A landscape with many valleys, sampled at points; each row gives a point and its height.
From any point a ball rolls to the lowest of the 2 points nearest to it. It stops when none of these is lower. Distance is the straight distance between rows; heights are no part of it.
zim (h 33.4): [145 236 125 124 115 116 163 160 124  70 162 109 128  89 131 168  88 160
 121 144 120 156 108 132 144 157 123 101 152 164 111 143 101 113 131 157
 104 100 126  99  80 100 124 124 162  97  79 177 130 113 142]
Fofu (h 13.1): [120  83  96 115 161 144  96 174 135 169  89 107 127 170  96 129 134  93
 145 136 121 140 150 144 205 128 114 109  85 125 127 152 148 186 148 147
 180  74 125 200 107 181 140 112 153 144 140 117 160 144 110]
namif (h 71.9): [136 185 110 112 153 153 138 190 128 125 104 113 109 136 100 177 108 146
 168 133 118 168 120 139 196 162 120  81 124 137 123 150 122 134 141 164
 148  64  91 140  65 149  99  98 174  97 100 166 131 135 150]
rubu (h 37.6): [146 126 100 130 180 173 123 187 151 111  88 122 118 161 116 123 120 158
 153 148 129  98 125 158 138 170  92  75 126 125 134 115 130 136 159 175
 150 133 108 127  93 129  79 146 133 162 104 133 142 102 157]
nez (h 46.7): [110 130 128 138 158 119 107 138 130 116  99  94 130 204 103 142 113 108
 160 135 177 143 124 120 162  93 147 159  84 118 148 130 144 139 108 121
 140  87  81 119 163  83  80 136 100  93 124 108 113 103 110]
Deru (h 61.3): [123 165 152 163 127 100  84 109 110 104 145 107 148 151 104 115 125 109
 122 128 147 149 115 104 111 101 127 160  72 156 129  98 127 121  99 127
 135 123 118 135 159 101  78 149  88  90 127  82 105  95  91]
tafur (h 32.7): [ 94  89 102 127  85  90 147 116  95 185 114 104  99  88 135 147 152  98
 105 115 117 167 144 118 149  93 145 164 119  82 103 135 129 127 123  88
 145 132 171 147 164 149 171  74 146 114 157 118 149 164 128]
kibav (h 56.4): [ 98 118 167 142 104 174 125  72 136 117 156 175 124 124 177 151 131 145
 136  94 158 134 127 136  79 135 145 147 152 149 152  96 143  53 126 119
  98 181  92  68 158  98 106 146  76 121 119 123 124 125 136]
dal (h 32.8): [144 129  92 145 122 139 144 140 116 177 110 115 105  96 143 148 135 138
 147 117 111 128 129 142 143 139 108 101 126 107 122 103 120 128 132 111
 129 149 136 151 105 136 113 124 130 120 121 115 120 135 134]
Daka (h 37.4): [151 130 110 148  92 133 191 105 128 132 152 120 118  77 213 140 122 182
 117 128 120  93 132 132  94 150 120 127 193 131 136  88  99 134 137 108
  65 181 181  93 123  78 136 136 114 143 113 128  90 139 147]
todet (h 46.0): [200 109 104  86 153  76 133 167 110 132 108  95 127 152  98  99 102 102
 129 121 119 114 103  86 177  93 124  97 138  93 134 157 115 185 106 102
 155  80 141 177 104 109 126 134 149 130 140 141 107 114  98]
mato (h 47.9): [117 149 175 167  86 119 141  67 108 132 199 169 154  71 156  66 131 133
  85 110 109 139 136 121  81 127 149 155 155 166 126 124 117 108 102 106
  83 173 171  93 150 120 157 145 114 152 129 125 130 119 124]
gevo (h 37.7): [ 65 131 132 119 108  76 117 161  97 129 120  93  80 115 100 129 126  92
  83 116 142 192 132 106 146  88 133 163  89  98  84 163 127 107 111 129
 174 132 142 119 179 142 161  79 145 101 154 137 181 118 123]
Dor (h 32.9): [106 172 120 129 148  91 121 201 131 105 106  90 112 159  93 135 109  70
 111 139 133 172 148 104 190 118 133 151  91 140 118 171 124 165 130 170
 165  34 137 137 114 131 143  73 166 107 126 144 149 122 119]
Pasal (h 24.0): [ 99 198 114 166 101 142 114 130 131 138 142 112 123 101 130 181 146 111
 141 125 118 188 132 148 136 141 133 131  73 177 112 119 125 112 142 161
 113 103 117 147  79 167 119 100 149  90 102 121 152 150 134]
belel (h 44.7): [103 108 138 102 156  91 122 167 119  84 101  79  96 183 105 135  85 101
 114 135 179 147 129 105 157  84 142 147 104  82 124 151 122 114 110 134
 165 114  84  93 192  79 104 111  99  99 144 142 138  84 116]
pipud (h 31.8): [106  74  99 120  95 110 163 143  99 192  75 125  74  90 156 146 144 152
 133 128 114 131 152 152 146 132 133 127 152  50 124 140 134 135 120  73
 141 140 157 131 160 130 158  85 136 132 164 138 143 174 163]
pumu (h 88.3): [156  58 115 107 147 114 162 100 143 115 118 126 141 151 164 103 123 153
 112 134 141  52 130 100  81 120 132 138 189  95 154 105 119 148 124 114
 100 161 166  89 162  59 135 148 115 168 131 136  97 119 131]
sipi (h 75.1): [154 205 150 110 130 110  96 139 114  80 152 140 152 106  89 135 106 126
 129 118 124 166  98 114 130 127 106  85 114 162 117 139 119  98 107 131
 140 106  97 146  92 131  93 161 135  99 105 152 150 103 102]
zif (h 82.2): [168  74 138  84 111 107 128 142  90 165  89 141  73  74 127 117 130 131
 118  93 106 127 127 121 135 126 102  79 156  51 118 147 122 123 107  54
 168 172 156 165 143 151 150 130 135 137 166 140 146 143 122]
Dum (h 18.0): [ 54 103 154 171 121 142 106  81 109 213 134 169 125 126 125  94 149 111
 153 111 144 177 150 140 133 111 165 176  91 132 142 167 156 116 100 108
 135 120  93 130 166 157 160 113 120 121 151 114 161 154 146]
vekag (h 23.1): [ 80 106 150 168 102 132 149  67 122 179 160 171 148 116 157 102 148 122
 133 120 131 146 159 134  98 112 180 188 131 139 145 147 145 114  99 103
  90 126 130 102 155 129 166 115 123 134 142 124 128 149 150]
Fudog (h 24.1): [166  55 137  68 130 144 106  86 160 107 114 153 157 179 120 164 135  97
 142 104 148  97 118 124 119  95 146 122 150 117 162 112 149 111 137  95
 117 129 102 134 135 125 107 152 114 135 142 122 120 151  90]
penud (h 35.5): [150  96 155 104 138 196  98  89 156 132 131 206 133 128 130 124 150 144
 172  97 124 114  98 142 103 147 115  79 150 142 156 110 157  80 143 125
 117 151  61 124 102 154 111 172 110 155 116 131 136 154 133]
vanab (h 15.9): [165 122 155  62 126 122 107  99 150  57 148 159 166 159 112 172 122 104
 129 112 156 117 113 120 111 102 139 120 146 152 142 123 138  99 120 117
 111 115  93 117 118 117 115 165 124 110 124 136 129 133  82]
fasug (h 31.2): [140  84 133  91 123 139  87 106 128 140 115 124 129 153 109 179 130  88
 151  94 153 161 114 116 152  86 133 124 112 104 136 124 146  99 126  88
 146 121  88 157 144 138 106 140 109 105 137 117 141 147  85]
Kes (h 42.2): [ 41  50 160 133 139 128 126  95 126 144 113 129 138 168 116 112 128 120
 123 141 180 123 157 132 112  91 174 211 112 105 153 143 147 109 115 114
 151 142  97  79 226 114 162 103  95 128 175 117 136 119 147]
tiza (h 43.5): [ 90  57 109 118 130 190 149 120 182 147 105 162 121 141 169 179 161 138
 160 140 138  99 162 164 102 149 141 132 143 106 142 113 159 107 172 147
  96 147  99 100 121 156 144 106 120 164 129 135 131 182 179]
padem (h 20.6): [131  75 105  78 135 105 121 178 104 163  88 101  93 136 103 129 130  91
 126 122 123 154 144 120 205 114 120 106 122  79 115 175 129 167 120 110
 182  80 153 182 132 173 169  99 163 131 153 150 169 152 111]
Det (h 45.1): [159 157 115 111  88  68 197 143  94 124 132 108  90  80 156 125  99 160
 109 128 108 130 110 104 142 108 124 122 183  86 113 147 100 148  99  85
  86 112 165 104 142  75 161 112 147 114 123 166 107 144 138]
sos (h 28.2): [145 167 122 163 122  54 145 137 112 105 156  67 136 145 121  74  99  95
  79 153 121 101 107  71 125  88 121 195 103 138 106 125 113 181 113 142
 114  91 169 126 170  87 151 117 102 120 122  82  71  85  95]
nanof (h 49.8): [169 133 110 113 135  75 113 145  84 166 124 101 122 110  97  91 126  94
 127 110 107 155 108  81 172  95 115 109 107 109 114 155 110 170  97  91
 164  89 159 200 113 146 148 132 155 118 134 125 132 125  92]
mazu (h 63.0): [ 98 133 148 180 154 103  86 116 117 129 136 110 152 171  97  57 135 120
 112 141 151 111 128 109 112 107 137 182  77 143 131 113 135 145 101 140
 158 129 123 131 193 114 113 148  85 122 157  80 110  76 109]
lep (h 74.0): [112 191 155 119 155 113  85 161 118  91 124 119 125 156  88 136 102 113
 139 121 157 190 114 108 153 109 120 115  72 150 119 155 131 105  99 141
 156  85  63 134 120 114  74 140 119  85 107 150 155 102 111]
dozo (h 77.9): [185 126 119  77 147 141  98 146 109 147 118 131 133 129  91 137 122 118
 159 106 115 154  96 116 180 123 100  64 129 113 122 149 130 141 124 106
 171  93 101 204  80 169 108 153 160 122 126 143 136 135  89]
goli (h 40.1): [126  53 151 118 117 194 127  72 164 153 127 204 131 120 168 142 159 134
 161 102 117 105 136 136  85 147 143 122 165 122 153 101 159  79 147 115
  98 169 100 107 119 148 140 136 103 173 129 127 119 177 157]
Kedaz (h 58.8): [150 102 114 145 164 119 102 130 154  94 115 107 167 197 114 103 137 109
 106 153 142  62 141 124 102 126 131 155 105 149 141  92 134 163 141 148
 142 135 150 137 144 105  88 141 101 156 140  83 107  89 104]
sope (h 16.0): [171 184 118  91 142 149 133 124 132  89 152 147 178 132 104 167 108 165
 183 140 121 129  78 140 143 151 127  79 158 167 151 142 126 127 136 148
 120  84  81 145  54 133 103 152 164 107 102 155 110 131 115]
Neru (h 66.8): [135  27 138 120 153 143 101  79 155 158 114 162 169 153 122  78 157 103
 109 120 110  56 162 119  85 123 141 138 130 130 148  99 143 135 137 114
 145 184 148 144 145 159 134 142 103 198 160 100 117 138 114]
melil (h 60.9): [152 154 141 155 115 126 120 109 144 116 182 142 162  79 136  87 136 123
  66 137  87  87 146 140  78 166 122 112 140 163  99 107 102 128 147 137
 103 197 202 130 109 143 142 147 124 172 118 127 128 110 133]
difar (h 39.9): [ 58  59 151 131 134 119  88  98 117 153 104 117 136 164  97 124 137  90
 123 124 164 147 147 122 135  85 161 194  80 106 134 134 148 112 124 112
 178 144 100 131 212 150 144 112  92 114 185  93 147 126 108]
nim (h 30.3): [168 111 130 114 151 218 105 112 157 145 119 189 124 124 121 118 159 173
 204 120 102 109  72 152 122 172 100  53 149 138 152 112 148 110 171 138
 126 142  57 158  55 184 107 172 132 161 108 128 114 154 152]
lem (h 30.8): [158 116  84 136 118 163 192 122 146 148 122 124 128 109 198 171 149 187
 163 140 118  81 135 150 107 160 136 111 179 127 157  90 111 146 154 133
  66 141 157 117  85 114 132 129 141 143 112 135  80 169 166]
Pugeb (h 50.9): [128 121 179 155  92 112  96  53 109 149 181 171 174  93 122  58 152 100
  89  99 103 134 144 100  85 109 157 157 115 173 125 120 127 116  97 107
 119 160 165 148 151 158 162 145 114 149 149 103 127 133 100]
laso (h 46.5): [100  62  98 124 144 153 137 134 173 135 105 140 138 147 148 144 148 119
 118 152 131  80 178 157  99 140 129 144 135 114 130 103 148 132 165 153
 127 167 139 111 146 140 134 110 119 168 144 115 135 138 153]
Sizat (h 28.5): [124 181 120 101 125 155 164 153 156  83 138 130 114 126 147 203 112 166
 149 131 148 138 118 154 134 160 129 104 159 147 126 136 116  96 146 166
  96 108  95  86  82 115 116 121 153  94  94 182 134 137 159]
Zufoz (h 87.5): [151  50 123  96 150 140 175 103 141 138  93 164 139 137 163  96 144 173
 153 139 128  61 137 114  86 142 135 116 196  84 161 137 129 156 123 115
  98 134 158 101 134  91 161 151 153 180 139 162 119 164 167]
mani (h 42.7): [142 170 133 121  89  99 178 131 123  95 168 122 112  78 174 130  99 164
  88 130 126 123 122 121 110 136 119 122 187 120 104 133 101 122 122 110
  78 158 173  78 143  75 152 134 133 127 108 163 124 117 138]
kad (h 27.9): [ 98 127 125 139  93  97 148  96 110 154 142 123 129 115 134 136 135  97
 123 125 137 159 141 117 130  83 170 186 118 127 126 146 131 132 105 100
  99 103 142 121 160 119 170 100 138  98 135 125 128 158 122]
mon (h 86.9): [161  99 122  72 126 146 171 112 137 133 116 172 137 113 144 139 140 171
 165 134 118 100 121 139 115 145 134  93 203 104 143 157 124 143 124 114
  90 104 131 118  92 131 167 140 179 137 130 174 116 176 154]
kipu (h 44.3): [118 122 134 128 138 105 136 139 141  98 143 125 128 139 130  90 114 127
  79 138 141  94 144 116 101 128 127 148 150 114 108 134 116 123 126 144
 128 166 161  90 180  96 151 132 113 144 141 148 140  85 131]
Nemu (h 45.6): [100 145 163 146  53 101 170  80  97 121 185 148 121  74 166 108 124 134
  75 107 123 166 129 117  94  97 157 181 158 138 118 137 121 100 104  98
  80 162 168  75 173 101 174 115 128 124 135 138 139 145 132]
gad (h 51.0): [120  86 161 154 148 170 106  92 129 165 123 188 115 120 143  67 141 155
 138  98 117 101 124 133  83 164 113 108 153 115 140 101 143  88 126 124
 149 205 116 105 158 120 107 165  84 175 138 113 135 102 146]
Kovat (h 85.6): [132 139 119 117  65 143 170 122 102 158 131 143  83  68 174 193 139 158
 142  98 109 165 119 149 135 129 135 112 159 107 124 121 126  90 126  91
  91 142 133 119 104 139 136 106 144 101 129 148 132 181 147]
rom (h 59.9): [121 124 119 164  94 167 109  87 128 167 148 134 137 108 161 171 149 111
 154 102 123 145 126 141 111 122 135 143 106 154 148  64 140  88 142 120
 106 168 111 140 120 139  91 137  79 114 128  74 101 153 110]
migi (h 33.9): [133 187 122 169 140  75 115 161 133  79 130  71 139 173 103 112 108  85
 102 158 132 125 129  94 133 107 125 177  80 153 117 120 121 175 125 159
 137  69 150 134 137  93 113 110 114 107 117  89  96  88 101]
Guzu (h 48.0): [ 88 119 156 121 148 140 138 149 145 102 129 155  93 129 147 104 118 176
 102 127 153 108 145 139  98 159 116 116 172  91 105 151 122  91 126 143
 125 184 135  56 179  90 141 142 122 154 124 178 174  94 174]
vibef (h 12.1): [ 46  71 112 148 139 133 103 121 124 212  98 128 122 141 116 110 151  96
 140 140 136 158 168 151 169 118 143 167  75 113 128 158 163 155 132 124
 166 118 113 163 166 183 170  95 127 137 159 108 171 154 136]
Loful (h 84.1): [103 120 129 109 107 140 116 152  87 177  93 125  55  91 129 171 129 124
 145  92 129 201 118 137 171 115 109  97 105  73 109 142 141  81 118  86
 166 150  87 141 142 156 111 104 130 104 129 141 174 148 136]
Tukes (h 53.7): [133 152 162 151  86 123  79  60 103 158 180 156 175  72 124 105 159  98
 123  98  95 182 124 109 102 112 132 136  94 186 121 117 127 118 110 111
 114 127 146 186 104 181 144 144 132 123 130  96 141 156  91]
vinil (h 35.2): [172  92 120  91 145 217 129 131 159 134 108 173 122 121 110 119 163 178
 184 153  84 101 101 170 127 199  94  52 164 120 133 150 141 141 189 155
 132 124  94 161  41 220 152 137 181 166 125 148 110 167 165]
tise (h 80.1): [212 112 123  60 154 140 150 172 112 117  81 135 108 112 110 108 117 178
 155 132  98  92 100 131 148 157  87  40 185  75 134 161 110 162 122 101
 164 120 141 167  68 140 116 150 180 143 133 165 106 134 137]
zavu (h 53.0): [160 136 121 136 110 106  89  98 104 160 148 113 161 110 106 118 145  87
 125 109 110 151 118 100 129 100 122 130  91 153 123 117 119 154 112 104
 131 111 157 197 107 157 129 142 135 116 130  91 121 138  76]
doz (h 46.9): [119  83 121 143 168 155 113 144 121 166  83 144  97 130 138  89 127 160
 146 117 122 101 123 144 119 149  87  97 130  84 140  97 139 114 132 128
 172 204 107 121 155 112  85 157  87 162 135 104 136  92 148]
dep (h 40.8): [ 76 134 145 120 135  74 114 170 105  86 126  82  90 144  94 106 110  92
  64 133 157 153 128  96 139  85 135 172  94  95  83 149 114 110 112 150
 179 146 130  94 204 111 145 101 108 108 168 138 154  74 115]
kela (h 37.5): [124 242 157 143 118  93 139 132 127  51 186 120 142 102 137 114  90 152
  98 145 144 150 107 116 121 142 122 132 139 178 107 143 106 114 110 145
  92 118 128  78 128  80 125 149 128 109  79 155 135  87 128]
rel (h 64.1): [164 112 136 135 104  96  93  90 130 100 159 102 171 131 111 122 135  81
  67 119 115 101 134 103  87 103 123 156 104 167 122  73 108 140 131 121
 126 163 184 153 131 134 114 138  95 130 139  69 100 114  67]
vebe (h 79.0): [194 124 126  49 159 135 125 175 116  97 114 137 143 142  77 122 109 139
 153 131 112 126  99 126 176 141 105  56 169 110 129 182 123 153 131 130
 178  73 114 177  59 163 126 140 190 133 136 170 138 126 106]
Rifa (h 86.3): [141 129 149  91 101 149 157 108 117 140 133 193 104  79 148 148 136 165
 155 106 113 144 113 152 124 148 131  92 187 106 131 163 137  97 112  97
  99 132 107 117 100 144 162 136 161 124 132 179 146 176 157]
lav (h 70.5): [ 83  93 135 111 149 183 100 137 171 133 110 167 130 168 113 150 145 110
 153 137 154 136 158 170 144 142 133 127  94 151 135 163 164 126 157 164
 125  92  64 130 105 185 149 118 146 135 124 141 168 164 158]
gubo (h 42.4): [109 103 112 153 181 159 105 151 149 134  92 129 128 178 123  98 129 146
 147 142 143  94 136 152 124 147 104 111 105 125 143 102 144 131 139 168
 154 158 102 116 142 114  78 157  98 159 121 104 143  84 143]
luvi (h 59.6): [100 187 148 163 124 139  79 122 139  92 136 119 141 153 116 171 138 110
 141 130 157 165 130 138 112 127 127 147  58 177 125  98 142 103 127 145
 122 113  89 132 123 128  66 142  93  78 111  96 130 121 106]
Bomuf (h 89.3): [146  86 129 107 139 122 158 124 118 137 103 132  97 127 157 124 110 168
 142 116 147 106 114 109 112 119 123 109 183  64 147 119 120 117 106  93
 116 154 122  93 164  60 117 145 106 133 134 147 120 116 143]
san (h 41.2): [190 124 120  98 165  69 119 179 137  71 115  98 150 197  92  85 101  84
 105 137 143  98 109  82 161  94 136 131 130 123 142 160 116 176 115 138
 157  65 140 145 121  93 124 133 131 145 152 139 114  90  90]
vaz (h 40.3): [104 217 171 161 119  83 130 123 124  48 178  91 128 138 138 101  97 131
  86 149 161 137 112  95 108 115 128 179 111 166 104 130 116 123 105 143
 102 115 130  74 184  68 125 138  98  94  99 121 103  68 111]
femet (h 69.7): [130  90 122 118 143 170 111 109 158 155 125 168 158 142 120 124 160 110
 160 135 117 120 149 149 131 134 141 116 122 141 132 153 152 149 143 139
 116  94 108 166  96 189 156 131 157 146 129 135 139 167 136]
mabo (h 40.0): [182 179 102 125 128  67 187 171 117 110 135  85 114 103 136 105  83 136
  96 148  99  98 108  92 152 125 107 120 165 111 108 148  95 182 122 126
 109  83 176 122 113  78 156 109 152 132 102 150  88 107 132]
bafe (h 22.1): [149 215 116 171 109 113 179 112 109 120 174 114 138  74 166 112  98 174
 141 141 113 129 109 127 131 151 124 123 155 179 142 110 100 144 117 129
  68 118 144 109  99  92 131 145 133 115  78 133  95 113 137]
bef (h 42.6): [ 68 156 158 159 124 109 136 110 133  76 156  96 118 159 141 121 110 128
  88 153 174 122 145 117  94 108 149 208 115 142 113 132 132 121 118 142
 116 135 123  62 212  79 142 113 101  96 123 120 111  86 126]
sur (h 4.6): [ 75 114 110 146 154 135 105 159 125 176  90 111 111 162 100 128 128 102
 153 133 141 160 153 145 184 124 131 142  72 125 125 158 146 160 122 144
 159  90 101 155 143 151 132 107 134 114 132 120 163 138 136]
gak (h 44.0): [138 116  86 146 169 176 172 165 132 179  65 124  96 146 160 139 144 201
 212 144 124  98 116 152 155 177 114  88 142  96 160 111 126 156 144 149
 119 122 108 125  90 114 102 138 143 151 103 129  99 149 188]
kip (h 36.6): [160 139 135  89 163  95  97 200 133  80 109 107 147 197  79 118 103  71
 124 139 146 148 121  95 200 111 139 122 113 138 144 178 129 177 124 150
 181  21 116 162  97 132 131 113 163 123 147 151 145 121  89]
suned (h 29.4): [169 168 119 122 128 139 171  94 141  94 171 147 181 106 155 137 119 169
 151 153 117  94 110 141 105 161 137 107 178 178 153 121 108 141 134 144
  71 112 139 113  70 115 140 155 157 130  99 151  99 139 138]
Vobo (h 52.6): [ 92 153 112 189 117 110 116 123 142 127 159 100 157 113 134 111 146 102
  76 158 110 113 168 136  87 135 128 183  91 158 102  90 120 144 148 163
 128 166 185 130 144 140 132 106 110 139 132  79 114 100 125]
tuve (h 64.8): [ 97  78 158 162 151 134  81  82 139 150 140 156 173 162 110  66 161 110
 114 130 128  95 164 124  88 121 156 170  93 154 140 104 149 129 115 133
 149 161 130 137 178 152 128 142  86 158 164  83 119 113 114]
kire (h 30.4): [191 164 103 121 152 178 134 162 148  86 126 123 141 126 121 159 117 178
 153 142 113  95  91 151 121 184  94  50 158 142 137 107 114 113 175 166
 132 137 117 141  44 141  75 157 142 146  99 146 111 103 142]
leges (h 39.6): [143 139 107 150 126 113 141 123 129 133 141 119 140 121 136 115 125 125
 116 132 125 106 134 121 112 127 128 133 137 134 129 114 114 140 120 128
 110 132 156 123 135 105 129 140 124 129 118 119 116 114 123]
Zek (h 71.1): [ 98 147 112 127 158 177 127 166 162 128  98 127 120 173 106 177 124 127
 171 141 143 143 137 166 178 159 132 117  98 158 139 155 140 143 156 184
 130  60  75 128  80 155 113 102 156 108 106 150 142 148 158]
tikob (h 83.2): [120 108 125 101 138 119 126 190  92 153  75 125  57  97 117 115 122 139
 123 116 118 151 139 139 170 137  87  80 124  55 100 155 128 121 110 102
 178 156 122 146 143 149 122 117 134 130 140 148 167 121 147]
zire (h 81.3): [203  78 125  55 128 106 145 162 111 126  94 130  97 104 117 123 122 131
 109 113 105  91 123 113 132 130 100  65 177  66 116 149 109 153 115  83
 153 139 173 166 106 137 151 136 156 144 157 155 126 140 119]
vab (h 54.0): [130 102 163 134 137 156 101  88 131 123 141 157 126 138 141 113 123 145
 128  92 139 115 108 118  89 132 118 115 148 127 153  83 136  68 113 118
 135 186  99  91 167  91  80 168  72 134 128 109 123  94 110]
fim (h 41.9): [142  93 154  74 157 160 134 168 139 112  88 186  98 122 114  94 134 169
 146 133 116 102 128 156 128 172  95  63 171  89 122 179 132 131 132 139
 140 143 122 112 108 153 160 155 164 170 131 182 174 140 175]
tikop (h 61.6): [164  97 124 137 126  88 123  89 138  97 146  86 167 179 127 109 127  95
  91 141 138  69 128  97 101  89 145 185 118 146 147  86 121 169 121 110
 111 129 161 131 159  86 116 137  89 131 142  68  62 102  81]
Riz (h 44.1): [ 38 102 162 156 133 112 131 104 113 117 138  97 119 152 121  95 114 136
  87 148 168 118 135 121 100  89 167 228 121 105 125 131 133 113 114 135
 163 157 112  62 252  94 165 102  95 114 178 116 119  83 147]
zoka (h 38.1): [ 87 192 104 178 136 102 115 172 120 116 110  59 108 152 109 151 109  95
 121 147 141 167 134 109 157 113 124 170  58 141 112 106 124 141 126 162
 153  98 123 128 144  98  84  93 113  86 110  95 111  97 116]
tegi (h 34.2): [146 175 107 141  96  58 173 133 111 117 152  86 133 108 130 108 103  98
  95 143 107 127 119  88 142  89 133 176 131 141 111 143 106 176 116 127
  89  79 182 126 135 102 177 102 142 114 110 117  97 131 106]
Gidut (h 68.5): [135  57 139 126 147 171  89  76 173 149 131 176 184 158 125 110 172  97
 141 129 110  90 165 138  93 125 146 131 108 159 143 112 163 132 148 128
 115 132 118 162 116 189 132 137 116 181 143 103 117 165 114]
leba (h 49.9): [ 69  96 101 159 134 125 130 121 153 149 131 114 147 129 145 122 144 119
  82 159 124  93 180 146  93 136 133 183 116 117 111  91 138 134 156 154
 147 195 161 112 171 134 136 106 100 154 156  88 120 105 139]
kubo (h 43.1): [ 64 177 138 164  68  80 167 126 100 118 166 107  86  83 142 118 127 133
  55 127 125 175 124 123 114  96 146 187 124 114  78 154 123 104 120 123
 114 161 175  73 184 103 172  83 147 124 136 142 162 122 148]
ter (h 35.9): [181 155 127 139 143 135 132  97 151  80 172 134 180 120 149 105 120 154
 113 145 117  64 113 132  82 163 117  97 164 181 149  91 103 135 144 139
  92 150 166 119  93 103 106 175 119 154  95 128  99 103 119]
Gunat (h 55.6): [133 159 119 177 152  98 106 149 147  97 153  94 155 148 113  70 124 111
  69 166 123  74 146 117  96 149 107 145 104 158 110 104 112 160 149 167
 144 151 185 128 146 111 114 138  98 154 128  94 108  61 118]
bes (h 29.0): [102 196 122 150 122 107 120 166 129 115 129 107 121 118  99 141 130  92
 107 138 117 175 145 127 147 131 130 141  87 163  97 157 119 137 133 170
 137  80 148 138 101 148 142  92 168 104 112 144 164 129 132]
beb (h 38.7): [156 103 142  72 163 190 121 171 160  92 107 170 129 141  93 111 133 150
 150 145 107 104 118 165 138 181  91  55 159 125 122 174 138 131 172 176
 149 109 103 133  63 190 146 140 175 164 122 173 166 138 160]
Duku (h 4.7): [175 153 147  89 137 139  93  87 141  87 158 162 199 158 102 156 125 131
 171 121 136 125  86 132 127 121 135 103 134 176 162 120 147 126 119 119
 119  86  74 158  80 130  94 178 130 106 116 117 113 142  87]
Pogi (h 84.9): [ 86 147 114 130  80 126 157 134  92 175 108 112  63  91 152 196 126 141
 144  95 133 199 117 139 157 111 142 137 121  90 118 134 132  85 112  90
 119 133 109 111 137 117 120  86 135  84 122 153 150 166 148]
mov (h 42.9): [126 126  85 148 153 120 118 168 132 129  90  67 116 175 124 161 114 109
 135 141 146 126 129 128 157 111 122 138  91 109 132  92 127 144 136 140
 158 125 111 132 142  92  65 115  99 112 126  91 105  91 114]
vem (h 63.1): [146 111 153 138 114 153 137  89 148 144 164 183 157  80 157 100 148 137
 109 125  89  95 153 147  76 158 136 107 167 147 126 119 124 114 136 122
  87 178 166 118 106 155 158 145 133 173 126 141 130 151 146]
zup (h 26.7): [121  62 106  75 102 135 137 146 113 177  81 126  74 107 130 177 156 121
 140 118 118 150 146 153 176 129 120 102 147  63 110 160 139 134 137  85
 148 104 143 167 134 183 173  85 159 129 153 151 162 194 138]
lugat (h 23.8): [ 98 173 127 141 113 150 154 110 151 115 151 142 129 134 167 182 131 154
 153 125 162 145 135 152 117 140 154 143 134 168 146 120 128  99 130 146
  72 116  88  85 108 108 122 129 130  97  94 145 123 148 150]
Pev (h 36.4): [ 96  34 117  94 126 133 107 114 139 152  90 116 124 157 120 173 137  81
 130 119 154 133 149 140 145  97 144 148 111  81 133 125 153 105 150  98
 157 140 107 140 175 151 139 102 104 123 161 110 157 154 109]
zomed (h 45.4): [130 130 149 116 138 127 136 154 122 130 118 166  96  96 127  87 130 158
 117 119 121 120 136 146 116 156 109  89 163  93 108 161 119 108 114 119
 134 169 139 101 142 127 144 151 141 148 134 172 170 113 163]
rodi (h 39.3): [124 108  69 156 148 137 162 168 119 199  64  99  87 116 160 144 135 168
 164 144 113  97 137 154 159 157 101 108 128  73 137  96 130 161 137 120
 148 161 140 143 121 115 108 112 119 143 130 107 102 131 168]
Vitaf (h 58.0): [ 79 139 155 159 103 163 100  89 141 119 145 144 127 137 150 177 142 113
 136 110 160 152 140 145  89 126 142 166  90 161 138  85 149  68 134 130
 111 156  86 102 149 131  90 131  76 100 124  93 126 130 120]
pozik (h 40.7): [ 51 174 140 157  85  65 142 128 100 113 146  79  96 111 115 123 126  91
  71 133 131 192 122 100 126  70 146 220  78 132  80 151 123 120 116 142
 134 121 171 101 184 118 178  68 151  98 137 113 149 125 122]
mireg (h 18.3): [ 82 182 117 172  83 154 148 115 134 153 148 129 101  97 172 195 145 135
 142 113 135 181 132 166 121 136 153 152  99 166 126 110 130  87 143 147
  87 143 104 105 102 147 120 101 128  95 104 125 145 164 155]
lini (h 76.6): [180 160 130 102 118 128 104 124  88 146 140 134 131  83 109 144 119 125
 152  93 105 172  88 106 152 114  98  68 129 123 117 123 116 107 110  94
 145 130 106 180  84 150  91 159 140 101 111 130 130 132  91]
Mut (h 23.2): [164 151  79 139 110 132 185 120 119 164 134 105 140  99 156 163 129 156
 161 138 101 121 121 136 154 133 145 122 157 142 147 110 107 168 133 117
  78  94 155 145  75 118 139 119 159 106 104 130  76 165 141]
baki (h 72.9): [127 197 125 141 175 133 108 207 127 106 103 104 121 159  87 132  92 129
 148 140 130 174 125 122 184 147 109  90  86 151 126 149 124 133 122 170
 172  62  85 143  86 120  70 117 143 109  95 155 141  97 139]
vune (h 66.1): [142  78 155 121 110 120  64  72 137 115 137 121 165 166 107 156 149  73
 107 110 140 122 136 110 104  91 144 166  86 150 135  77 144 115 131 101
 138 153 130 160 158 146 100 138  83 116 156  68 109 134  60]
Veba (h 12.7): [146 186 103 175  71 116 187 106  88 171 159 111 118  59 186 139 119 165
 144 113 100 159 108 134 143 127 135 135 149 158 146  99 103 144 111 103
  63 133 154 125 102 101 136 122 134 110 102 116  92 156 139]
dunip (h 23.3): [183 198 106 136 138 170 145 135 137  98 151 123 174 114 109 161 117 182
 173 164  97 121  84 156 138 198 120  64 154 180 144 127 109 128 178 184
 121  94 110 157  12 173 107 134 168 117 103 145  94 125 141]
Boma (h 58.3): [160 182 133 162 133 111  98 137 147  80 168 114 173 112 101  92 130 109
  74 152 105  96 137 131  94 161 110 109 108 179 108 114 105 143 156 164
 130 143 190 149  97 141 121 146 115 150 116 115 131  89 119]

Call two points neighbours if one is among the 2 nearest of the other. Go from one point of each pair to the other, from neighbour to neighbour, staying as low as possible. Name the highest point that can't be avoided.
gevo and mireg | Tukes
Duku and nim | Guzu
mireg and Duku | Riz
Veba and gevo | nez
Duku and dal | gak
sos and Veba | Det
